The views of a scene show one set of named points, each view turned or mirrored, shifted and resized as a whole, with a little noise and some points left out.

Scene 1
View 1
lifo: [ 0 -3  2 -1  1  3  1  4 -1 -2 -9 -1  8  0 -2 -3  2 -4 -3 -2 -1 -8  6  1
 -2  3 -2  1 -5  2 -4 -2  3 -3  2  5 -3 -3  5  2 -3 -2  5  0 -5]
tiv: [-2 -1  3  2  1 -2 -2 -1  2  6  5  1 -2 -2  0 -1 -5  3 -5 -3  1  9  1  3
 -5  2 -2  5  1  4 -5 -8  4 -3  0  3  3 -8 -4 13 -4 -4 -6  6 -1]
Guner: [-1  0 -3  3  1  1  0  2  0 -1 -2 -1  4 -3  2 -2  1 -6 -5 -4 -2  1  9  0
 -8  3 -2  6 -2 -3 -2 -2  0  1 -2  6 -3 -8  1  6 -1  0 -4  6 -4]
dod: [ 0 -4  9 -1  0 -1 -1  0  3  4  0  2  2  3 -2 -2 -4  4 -1 -1  2  3 -5  5
  1  2 -2 -1 -1 10 -7 -7  7 -6  5  1  2 -4 -2  9 -7 -6  1  3  0]
Zez: [ 0 -3  7  2  1 -2 -1 -1  3  6  5  3 -2  1 -1 -1 -7  5 -2 -1  2  9 -6  4
 -2  2 -2  1  3  8 -7 -8  5 -4  3  1  3 -5 -5 13 -8 -5 -4  7  1]
vepen: [ 2 -3  6  0  1  0  0  1  2  3  1  1  2  2 -1 -1 -4  3 -1 -1  1  4 -4  4
 -1  1 -2  0  1  7 -6 -6  5 -4  4  1  1 -4 -3  9 -8 -5 -1  6  0]
nobo: [ 0 -4  9  0  0 -1 -3  0  3  5  1  2  1  2 -3 -2 -6  4 -3 -2  2  5 -3  5
  0  2 -2  0  0 10 -7 -8  7 -7  4  2  3 -4 -2 11 -6 -6  0  2  0]
ribo: [ 2  2 -4  5  3  0  4  2  1 -2  3 -1  1 -2  3  2 -1 -3 -2 -2 -3  6  2 -1
 -9  1 -3  6  0 -3 -1  0 -1  3 -2  3 -3 -7 -4  8 -4  0 -9 13 -2]
vede: [  3  -1  -3   0   4   5   7   6  -1  -8 -11  -3  11   2   0  -1   5  -7
   1  -2  -3 -12   5  -2  -4   2  -1   0  -5  -1  -2   3   1   2   2   4
  -8  -1   4  -2  -4   1   4   5  -5]
Bula: [-1 -1 -1  2  1  1 -1  1  0  1 -1  0  3 -4  1 -1  0 -4 -6 -3 -1  2  9  1
 -7  2 -2  6 -3 -1 -2 -3  0  0 -2  6 -1 -8  0  8 -1  0 -4  5 -4]
vadun: [  0  -2  -2  -1   2   4   3   5  -1  -6 -13  -2  11   1  -1  -3   5  -8
  -2  -3  -3 -12  11  -1  -3   3  -1   1  -6   0  -3   2   1  -1   1   6
  -7  -3   6  -2  -2   1   6   0  -6]
segul: [ 3 -1  2  2  2  0  3  2  2  1  1  0  3  1  0  0 -2  1  0 -1 -1  3 -3  1
 -3  2 -2  1  0  4 -5 -3  3 -1  3  2 -1 -4 -3  8 -7 -3 -4  9  0]
Mame: [ 1 -3  2 -1  2  2  2  3  0 -2 -7 -1  7  1 -2 -2  0 -3 -1 -2 -1 -5  3  1
 -2  2 -2  0 -3  3 -4 -2  3 -3  3  3 -3 -3  2  3 -4 -2  3  3 -2]
Tofeb: [  6  -1  -1  -1   5   5   7   7  -1  -8 -12  -2  12   4  -1   0   5  -7
   4  -1  -4 -13   2  -2  -2   2  -1  -2  -5   1  -3   4   1   1   4   2
  -9   1   4  -4  -5   0   6   6  -3]
sobi: [ 1 -2  3  0  2  2  2  3  1 -1 -5  0  6  1 -1 -2  0 -2 -1 -2 -1 -3  2  1
 -2  3 -2  0 -3  4 -5 -2  3 -2  3  3 -3 -3  1  4 -4 -2  2  4 -2]
burev: [ 1  0  0  4  3 -1  3  2  2  1  3  0  0 -1  2  2 -2  0 -2 -2 -1  7 -1  1
 -7  2 -2  5  1  0 -3 -3  1  1  0  3  0 -6 -4  9 -5 -2 -7 11 -1]
Mas: [  3   0  -5   1   4   4   7   7  -1  -8 -10  -3  11   1   0   0   6  -9
   0  -3  -4 -10   7  -3  -6   2  -2   2  -5  -4  -1   5  -2   3   1   4
  -9  -3   4  -3  -3   2   3   7  -5]
Seta: [-4 -4  6  0 -1  0 -5  0  1  5 -1  1  2 -3 -2 -4 -3  0 -8 -2  2  3  6  4
 -2  3 -3  4 -2  5 -6 -9  4 -7  0  6  3 -8  0 11 -2 -4  0 -1 -3]
tivat: [-1 -3  3  0  1  0 -1  2  1  1 -2  0  4  0 -1 -2 -2 -1 -3 -2  0  0  2  2
 -3  3 -2  2 -2  4 -5 -4  3 -3  2  4  0 -5  1  7 -4 -3  0  3 -2]
laro: [ 4  0  1  2  4  1  5  4  1 -2 -1  0  5  3  0  1 -1 -1  1 -1 -2  0 -3  0
 -3  1 -2  0 -1  3 -4  0  2  0  4  1 -3 -3 -1  5 -7 -2 -1 10  0]
View 2
segul: [ -7   8  -1   2  -3   0 -11   0   1   0  -1  -7   3   5   4  -4  -3   0
   3  -9   1  -7   6   0  -5  -9   1   4  -1  -2   2  -5  -8   2   1  -6
   0   9   3  -5 -10  -6  -1  -3   5]
Bula: [  4   0   1   1  -1  -1  -5   0  -5  -4   1  -3   7   0   5  -5  -5  -4
  -4 -13   1 -12   1  -8   3  -1  -3   3   1   2  -1  -1  -4  -5   0  -8
   1   8   7   0  -5 -14  -9  -3   3]
vede: [ -8   9 -15   4   0   8   1   4   2   8   4 -10  -3  -5   0  -8  -3  -9
  -7  -5  10   1  16  -7  -2   6  10  -8   5   2  -7   4  -6 -11   6  -9
  -3   8   8  -3   4 -16  -3  -1   0]
tivat: [ -2   3  -1   6   0   1  -7  -1  -1   0   1  -1   3   0   4  -5  -6   3
  -4  -7   3  -6   5  -3  -4  -8   0   5  -2   1   1  -4  -2   2   0  -8
   1   4   7   0  -7 -10  -6  -1   3]
Guner: [  3   0  -1   0  -1   0  -4   1  -4  -3   2  -5   7  -1   5  -5  -4  -6
  -5 -13   2 -12   3  -9   3   2  -1   1   2   3  -2   0  -6  -7   2  -8
   0   9   6  -1  -4 -15  -8  -2   2]
burev: [ -5   5   2  -2  -6  -2 -13   2  -1  -4  -1 -11   8   7   5  -3  -2  -5
   5 -16  -2 -14   3  -2   0  -4  -3   5   0  -3   1  -4 -13  -4   1  -4
   1  13   0  -8 -13  -8  -1  -4   5]
sobi: [ -5   6  -5   6   0   3  -6   0   1   2   2  -3  -1  -1   3  -6  -4   1
  -4  -6   5  -3   9  -3  -4  -6   5   1   0   0  -1  -1  -3   0   2  -8
  -1   5   7   0  -3 -11  -5  -2   2]
dod: [ -6   6   3   8   0   0 -13  -3   2   1   0   3  -1   3   3  -4  -5  10
   1  -5   1  -2   5   4  -9 -19   1   9  -5  -3   4  -8  -2  11   0  -8
   0   2   6   2 -10  -6  -3  -2   4]
Mame: [ -5   6  -7   6   1   4  -5   1   1   3   3  -3  -1  -3   2  -6  -4   1
  -5  -5   6  -1  10  -3  -4  -5   5   1   0   1  -2  -2  -2  -1   4  -8
  -1   4   7   0  -2 -12  -4  -2   2]
lifo: [ -2   5  -9   7   2   4  -1   1  -1   4   4  -1  -2  -5   2  -7  -6   0
  -8  -3   7  -1  10  -8  -3  -2   6  -2   2   2  -3   0   1  -2   3 -10
  -2   3   9   3   2 -15  -7  -1   1]
vepen: [ -8   8   2   6  -2  -1 -13  -2   2  -1   0   0   0   5   4  -3  -4   7
   2  -7   1  -5   6   3  -8 -15   1   8  -4  -3   4  -7  -5   7  -1  -7
   0   5   4  -1 -11  -6  -1  -3   4]
laro: [-11   9  -6   3  -4   3  -9   1   3   4   1  -8   0   4   2  -4  -1  -1
   3  -9   3  -3  10   0  -7  -6   3   2   0  -3   0  -3  -8  -1   3  -6
  -1   9   4  -6  -8  -8   1  -3   3]
tiv: [  1   1   9   3  -2  -5 -14  -2  -3  -7  -1   0   9   6   6  -2  -4   4
   3 -13  -3 -14  -2  -1  -1 -13  -7  11  -4  -1   5  -8  -5   6  -2  -6
   2   7   4  -1 -14  -7  -6  -3   6]
vadun: [ -2   5 -13   6   2   7   4   3   0   7   5  -3  -3  -8   2  -9  -5  -5
 -12  -3  11   1  13 -10  -1   5   8  -6   4   4  -6   5  -1  -9   5 -10
  -3   3  10   2   6 -18  -7  -1   0]
Mas: [ -6   8 -14   2  -1   7   1   4   1   6   5 -11  -2  -5   1  -8  -2 -10
  -7  -7  10  -1  15  -9  -1   9   9  -9   6   2  -8   5  -6 -14   6  -7
  -3  10   7  -4   3 -16  -3  -2   0]
Zez: [ -5   5   8   6  -3  -5 -17  -3   0  -4  -2   1   5   8   5  -2  -3   8
   6  -9  -3  -9   0   5  -6 -20  -4  13  -5  -4   6 -11  -5  11  -2  -6
   2   5   4  -2 -15  -3  -2  -3   6]
nobo: [ -4   4   5   6   0  -2 -14  -2  -1  -2  -1   3   3   4   5  -3  -6   9
   2  -7   0  -7   2   2  -6 -18  -2  11  -5  -2   5  -8  -2  10  -1  -8
   1   3   6   2 -11  -6  -4  -2   6]
Seta: [  4  -2   5   7   3  -3  -8  -3  -5  -4   2   6   4  -1   6  -5  -8   7
  -6  -8   1  -9   0  -4  -2 -12  -3   8  -3   1   4  -6   2   6  -1 -11
   1   1   8   6  -6 -12 -11  -2   3]
ribo: [ -4   5   0  -3  -6  -1 -10   3  -2  -4   0 -12   9   5   5  -3  -2  -8
   3 -16  -1 -14   3  -4   3   0  -2   4   1  -1  -1  -2 -13  -7   2  -4
   1  14   2  -8 -11 -10  -2  -3   5]
View 3
laro: [ 10 -11 -17  -2   4   3  -9   1   1  -8  -2   0   2   3  -2   1   6   1
   0   9   7   8  -3   7   2  -2  -7  -9   5 -12   6  -4   9   5 -13   5
  -8   1   5  -8  -4  11  -6  -6   7]
vepen: [ 13 -14  -5   4   6   1  -5 -10   5  -2  -3  -5   5   2  -2 -10   5  -4
  -3   2   9   5  -7   8   7 -10  -9 -10   9 -16   4  -1   9   0  -9  10
  -3 -14   5  -9  -5   0   5  -3   5]
nobo: [ 11 -16  -1   7   6   0  -3 -14   5   1  -5  -9   9   1   0 -14   2  -6
  -5  -2   8   5  -6   9   9 -16 -11  -8  11 -13   3  -2   6  -1  -7  12
  -2 -17   5 -11  -5  -3   8   2   4]
Bula: [ -1 -14  -7  -2   3   1  -8   3   4   3  -2  -1  15  -1   9  -3  -2   4
  -4   4  -4   7   7   8   4  -9  -9   5   8  -4  -2  -6   1   2   5  -4
  -8   6   2 -12  -1   6  -1  17   5]
ribo: [  4  -2 -20  -1  -1   3  -3   5  -5  -4  -1   6  20   5   6   1   6  -1
   0  11  -1  11   4   1   1  -5 -11  -6  -1   0  -1 -14  -5   0  -6  -3
 -10   7   2  -8  -1   6  -3   4   5]
Tofeb: [  3 -21 -20 -11   8   6 -24  12  11 -10  -1   3 -19  -5  -2  13   1  12
   4  13   3   9   2  14   2  13   0   3   9 -19  11   2  23  16  -6   3
 -10  16   5  -8  -6  25 -20  -3  10]
burev: [  6  -5 -15   2   1   2  -2  -2  -4  -3  -2   1  18   5   4  -4   5  -3
  -2   7   2   8  -1   3   3 -10 -11  -9   2  -4  -1 -11  -1  -2  -6   1
  -8   0   4  -9  -3   3   2   2   4]
lifo: [  1 -24  -6  -5   8   3 -18   2  14   0  -3  -4  -6  -7   3   1  -4   8
  -1   4   0   6   5  16   6   2  -4   9  16 -16   5   3  19  11   2   3
  -6   7   4 -11  -6  14  -8   9   8]
Guner: [ -1 -13 -11  -3   1   1 -10   5   3   1  -2   1  14  -1   9   0  -2   6
  -3   6  -6   7   8   9   3  -4 -10   6   7  -2  -2  -7   1   4   4  -5
  -9  12   2 -11  -3   9  -5  16   6]
dod: [ 12 -21   0   6  10   1  -8 -14  10  -1  -5  -9  -2  -2  -3 -14   0  -3
  -3  -3  11   4  -9  12  10 -11  -8  -7  14 -21   7   4  17   2  -7  14
  -1 -17   6 -10  -6   1   4  -3   6]
vede: [  2 -19 -19 -10   7   4 -22  14  10  -8  -1   3 -12  -4   2  13   0  10
   4  11   0  10   4  13   1  11  -2   7  10 -14   8  -1  19  15  -3   0
 -11  18   5 -10  -5  24 -17   2  10]
Zez: [ 14 -10  -4   9   4   1   0 -15   0  -1  -4  -7  15   5  -1 -16   4 -10
  -6   0   9   5  -8   5  10 -18 -12 -14   7 -12   0  -4   3  -4 -11  11
  -2 -20   5 -10  -4  -8  10  -3   4]
vadun: [ -4 -26 -11  -9   8   4 -24  11  15  -2  -1   0 -11  -9   5   8  -6  13
   1   7  -3   8   7  17   2   9  -4  14  14 -16   6   3  20  15   4  -1
  -9  17   4 -11  -6  23 -16  12  10]
Mas: [  0 -16 -22 -12   5   5 -20  15   8  -7  -1   5  -7  -4   4  15   1  13
   2  14  -3  11   6  12  -1  10  -3   7   8 -11   7  -3  15  13  -3  -3
 -11  23   4 -10  -5  26 -18   4   9]
segul: [  9  -9 -13   3   4   2  -6  -3   0  -5  -2  -1   8   2   0  -4   4  -4
  -3   6   5   9  -4   6   5  -7  -9 -10   4 -11   3  -5   5   1 -10   7
  -6  -4   5  -8  -5   3   0  -2   6]
tiv: [  8  -9  -3   7   2   0   1 -11   0   3  -4  -4  22   4   4 -14   2  -6
  -7   0   3   5  -2   6   8 -18 -13  -7   7  -6  -3  -7  -2  -5  -3   5
  -5 -11   4 -10  -2  -6   9   8   4]
Mame: [  4 -19  -9  -2   6   2 -15   0  10  -2  -3  -4  -4  -2   0   0  -1   4
  -1   5   3   6   1  13   5   0  -6   3  12 -17   7   1  17   8  -4   5
  -6   2   4 -11  -6  13  -7   4   8]
Seta: [  3 -22   5   4   6  -1  -7 -11   9   7  -4  -9  12  -2   6 -15  -7   0
  -8  -4   0   2   1  11  10 -15 -11   4  16 -11  -1   1   8   1   5   4
  -3  -9   5 -14  -3  -1   6  16   4]
View 4
lifo: [-11   2  -3   4   2  -1  -1   3   2  -3   4  -9   2  -6   3   5  -3   0
  -5  -2   0  -3   2   0  -7  -3   0 -13  -1   4   1   1   0   2  -5 -12
   7   1  -4  -1  -7  -6  -5  12  -5]
dod: [ 14   6 -10  10   7  -1  -2  -3  -1  -9  -4  -5   3   0  -2   7  -5   0
  -3  -5   1  -4 -12   3  -6  -5  11   1  -3   3   8  -5  -1  -2  -3  -6
  -2  -2   0  -5  -3  -2  -3  10  -3]
Mame: [-5  4 -3  2  5 -2 -1  2  2 -3  3 -8  1 -6  4  7 -4  1 -4 -3  0 -2  0  2
 -6 -3  1 -8 -3  4  2  2  0  1 -5 -9  6  0 -1 -1 -7 -6 -4  8 -3]
ribo: [  6   3  -6  -3   8   3  -4  -4  -4   3   1   0  -5 -11  17   5  -4  12
  -3  -4  -2   1   0   6  -1  10  -1   0  -3   3   9   3   0  -2   4  -7
  14   5   3   0   6  -4   0  -5   6]
sobi: [ -2   5  -4   3   6  -1  -1   0   1  -4   1  -7   1  -5   3   7  -4   2
  -4  -3   0  -2  -1   2  -7  -2   3  -7  -3   4   5   0   0   0  -4 -10
   6   1  -1  -2  -5  -5  -3   8  -3]
segul: [10  7 -7  2  9 -1 -3 -4 -2 -2 -2 -3 -2 -6  8  8 -6  5 -2 -4  1  0 -5  5
 -4  1  5  1 -4  3  8  0  0 -4  1 -7  7  1  2 -3 -2 -4  0  2  2]
vede: [-18   8   2  -3   5  -5   0   5   5   1   6 -10   0 -10   8   9  -5   2
  -5  -2   1   0  10   2  -7  -1  -6 -13  -4   6  -1   8   2   1  -6 -14
  16   4  -1   0 -12 -10  -1   5  -2]
nobo: [ 16   2 -11   9   7   1  -2  -5  -2  -7  -4  -2   1  -1   2   6  -4   3
  -3  -4   0  -3 -12   3  -4  -2  11   2  -2   2  10  -6  -2  -3   0  -4
  -1  -2   0  -4   2   0  -4   8  -2]
Tofeb: [-17  13   3  -3   7  -8   0   5   6   0   5 -12   2  -8   5  12  -6   0
  -4  -1   2   1   9   2 -10  -4  -6 -13  -5   7  -2   8   3   2  -7 -14
  16   2  -1  -1 -17 -12  -1   5  -3]
tivat: [ 2  1 -7  5  5  1 -2 -1  0 -5  0 -5  0 -5  5  4 -4  3 -3 -3 -1 -4 -4  1
 -4  0  5 -5 -2  3  7 -2 -2  0 -3 -8  4  1 -1 -2  0 -2 -5  8 -2]
Bula: [-4 -6 -7  3  2  6 -4 -1 -1  0  3 -3 -4 -8 13  0 -2  8 -4 -4 -4 -2  0  2
 -1  7  1 -6  0  1  7 -1 -2  1  1 -9  8  4 -1  1  6 -1 -5  5  1]
Guner: [ -6  -5  -5   1   2   5  -3   0  -1   0   4  -3  -4 -10  14   1  -3   7
  -5  -3  -3  -2   2   3  -1   7   0  -7  -1   1   6   2  -2   0   1 -10
  10   4  -1   1   5  -3  -4   4   2]
laro: [  6  15  -2  -3  11  -6  -1  -1   0  -1  -1  -7   0  -7   6  13  -8   3
  -2  -3   3   2   0   6  -6  -1   0   0  -6   5   5   4   2  -4  -2 -10
  13   2   3  -4  -9  -7   2  -1   3]
tiv: [ 17  -2 -11   6   6   6  -5  -6  -5  -5  -3   1  -2  -4   9   2  -4   7
  -2  -5  -3  -3 -11   4   0   4   9   3  -1   1  13  -6  -2  -3   3  -3
   1   1   1  -3   8   1  -4   4   1]
vadun: [-22   1   1   0   2  -1   0   6   5   0   7 -11   1  -9   6   5  -2   2
  -6  -2  -1  -2   9  -1  -7  -2  -4 -17  -3   4  -2   5   0   4  -7 -14
  12   3  -4   1 -10  -8  -6  10  -5]
Mas: [-19   7   2  -6   5  -2   0   5   3   4   6  -9  -1 -12  11   9  -4   5
  -5  -1   0   1  12   2  -7   3  -7 -13  -4   6  -1   9   2   2  -5 -15
  20   6  -1   1 -10 -10  -2   2  -1]
View 5
burev: [  8  11   4  -1 -11  -2  -3   7 -13   6   6   3  21   7 -11 -10   0  -2
  -1   8  -4  -6  -8   1   1  -2   4  10   6   0 -11   3  -3   3   5   0
  -8  13   6  -3  14   0   9  -5  -7]
vede: [ -9   0  -1   0  -3  -8  13   5   5  -8   9   5   7  -6   3  -7 -17  -6
   6  -4 -18 -23  12  12  10  -9 -16  20   2  -4   0 -22 -17  13  16  -6
   0   3  -1   7  15   2  -8  -7  12]
Zez: [  4  15   3  -3  -1  -3 -14   1 -13  10   5  -3   9  13 -12   2  -2  -3
   0  10 -15  -3 -26  -5  -6   4  13  10   5  -2 -11  18   5  -6  -2   0
  -4   5   6  -9   4   9  13  -5 -13]
lifo: [ -7  -1  -3   1   5  -9   3   0  13  -1   2  -1   4  -5  -2   3 -13  -5
   2  -3 -16 -17   3   7   7  -1  -7  18  -3   3  -1 -14  -3   4  11  -4
   4  -3   0   1  11   9  -2  -4  11]
Mas: [ -5   0  -1  -1  -7  -7  15   8   3  -6   8   7  12  -4   1 -11 -14  -5
   5  -4 -13 -22  15  15  12 -10 -17  19   2  -1  -1 -25 -18  14  18  -4
  -2   8   0   7  19  -1  -8  -8  13]
Guner: [  8   0   1   0  -8  -6   2   7   6   3   2   2  22  -3  -7  -6   1  -2
  -3   3   3 -11   5   8   6  -1  -4  11   0   8  -8 -11  -2   3  10  -2
  -4   9   0  -5  20   0   5  -5   7]
ribo: [ 10   9   5  -2 -16  -2   3  11 -14   5   7   5  25   4  -9 -15   2  -3
  -1   9   0  -8   0   6   4  -4   0  10   7   0 -10  -3  -8   5   8  -1
 -11  16   4  -3  19  -3   5  -8  -4]
sobi: [ -5   4   0  -2   2  -6   1   2   2   0   5  -1   6   0  -3   0 -11  -5
   3   0 -17 -13  -5   4   4  -2  -4  16   2  -1  -5  -7  -5   4   9  -4
   0   1   2   1  10   7   1  -5   3]
tiv: [ 10  10   3  -2  -5  -3 -11   3  -6  10   2  -3  17   6 -14  -1   5  -2
  -4   9  -4  -2 -17  -2  -4   4  11   8   3   5 -12  11   8  -6   2   1
  -4   7   4 -10  10   5  14  -4  -8]
Tofeb: [-15   1  -2  -1   0  -7  14   2   1  -9  11   5   2  -5   5  -5 -22  -7
   8  -4 -25 -24   9  12   9 -10 -18  23   3  -7   1 -20 -20  14  17  -7
   0   2   0  10  11   5 -11  -7  10]
tivat: [  0   5  -1  -1   2  -5  -5   1   4   4   3  -3   9   1  -6   2  -5  -4
   0   2 -13 -10  -9   2   1   1   1  14   0   3  -6  -1   2   0   6  -2
   1   1   2  -5   9   7   5  -4   0]
Bula: [  8   3   2   1  -5  -5   0   5   6   5  -1   1  19  -1  -8  -4   3  -2
  -5   2   4 -10   1   7   7   1  -1  10   1  10  -8  -8   3   0   8  -2
  -3   7   0  -7  18   1   6  -5   4]
dod: [ -3  10   1  -3   7  -3 -11  -3  -5   5   5  -4   0   8  -7   6  -8  -3
   3   5 -24  -7 -23  -4  -4   3   8  14   3  -2  -8  11   5  -4   0  -2
   1  -1   5  -6   1  13   9  -3  -6]
nobo: [  1  11   2  -2   3  -3 -12  -2  -4   7   3  -5   7   8 -10   5  -4  -3
   0   6 -16  -3 -22  -3  -4   4  10  11   2   1  -9  11   7  -5  -1  -2
  -1   1   4  -8   3  10  11  -3  -6]
vadun: [ -9  -4  -4   2   3 -10  11   2  16  -5   4   2   5  -9   2  -1 -15  -5
   2  -6 -14 -20  14  12  10  -5 -16  21  -2   3   0 -25  -9   8  17  -6
   5  -2  -2   4  15   5  -8  -5  17]
Seta: [  4   4  -2   0   6  -7 -12  -2  11   8  -3  -6   9   2 -10   8   1  -3
  -4   1  -6  -7 -11   0  -1   7   7   9  -3   9  -8   3  12  -6   3   0
   1  -3   1 -11   8  10  10  -2   2]
vepen: [ -5  12   1  -4   2  -3  -6  -1 -11   3   8  -2   1   8  -7   2 -10  -5
   4   6 -25 -10 -20  -3  -4   0   5  15   5  -6  -7   8  -2   0   2  -2
  -2   1   6  -3   3  10   6  -5  -8]
segul: [  0  12   2  -2  -6  -3  -4   4 -12   4   8   1  12   6  -8  -6  -6  -4
   2   6 -14  -8 -12   2   0  -2   3  13   5  -3  -8   5  -5   3   4  -2
  -5   9   6  -2   8   5   6  -5  -7]
Mame: [ -6   3   0  -1   3  -7   1   1   3   0   5   0   4  -2  -3   1 -11  -5
   3  -1 -18 -15  -4   5   5  -3  -5  17   1  -1  -4  -8  -5   5   9  -3
   1  -1   1   0  10   7   0  -5   5]

Which points are out of place in each view (at most two, in the order of its rows)? Write none if all are in place.
view 1 -> nobo
view 2 -> burev
view 3 -> dod
view 4 -> laro
view 5 -> vepen
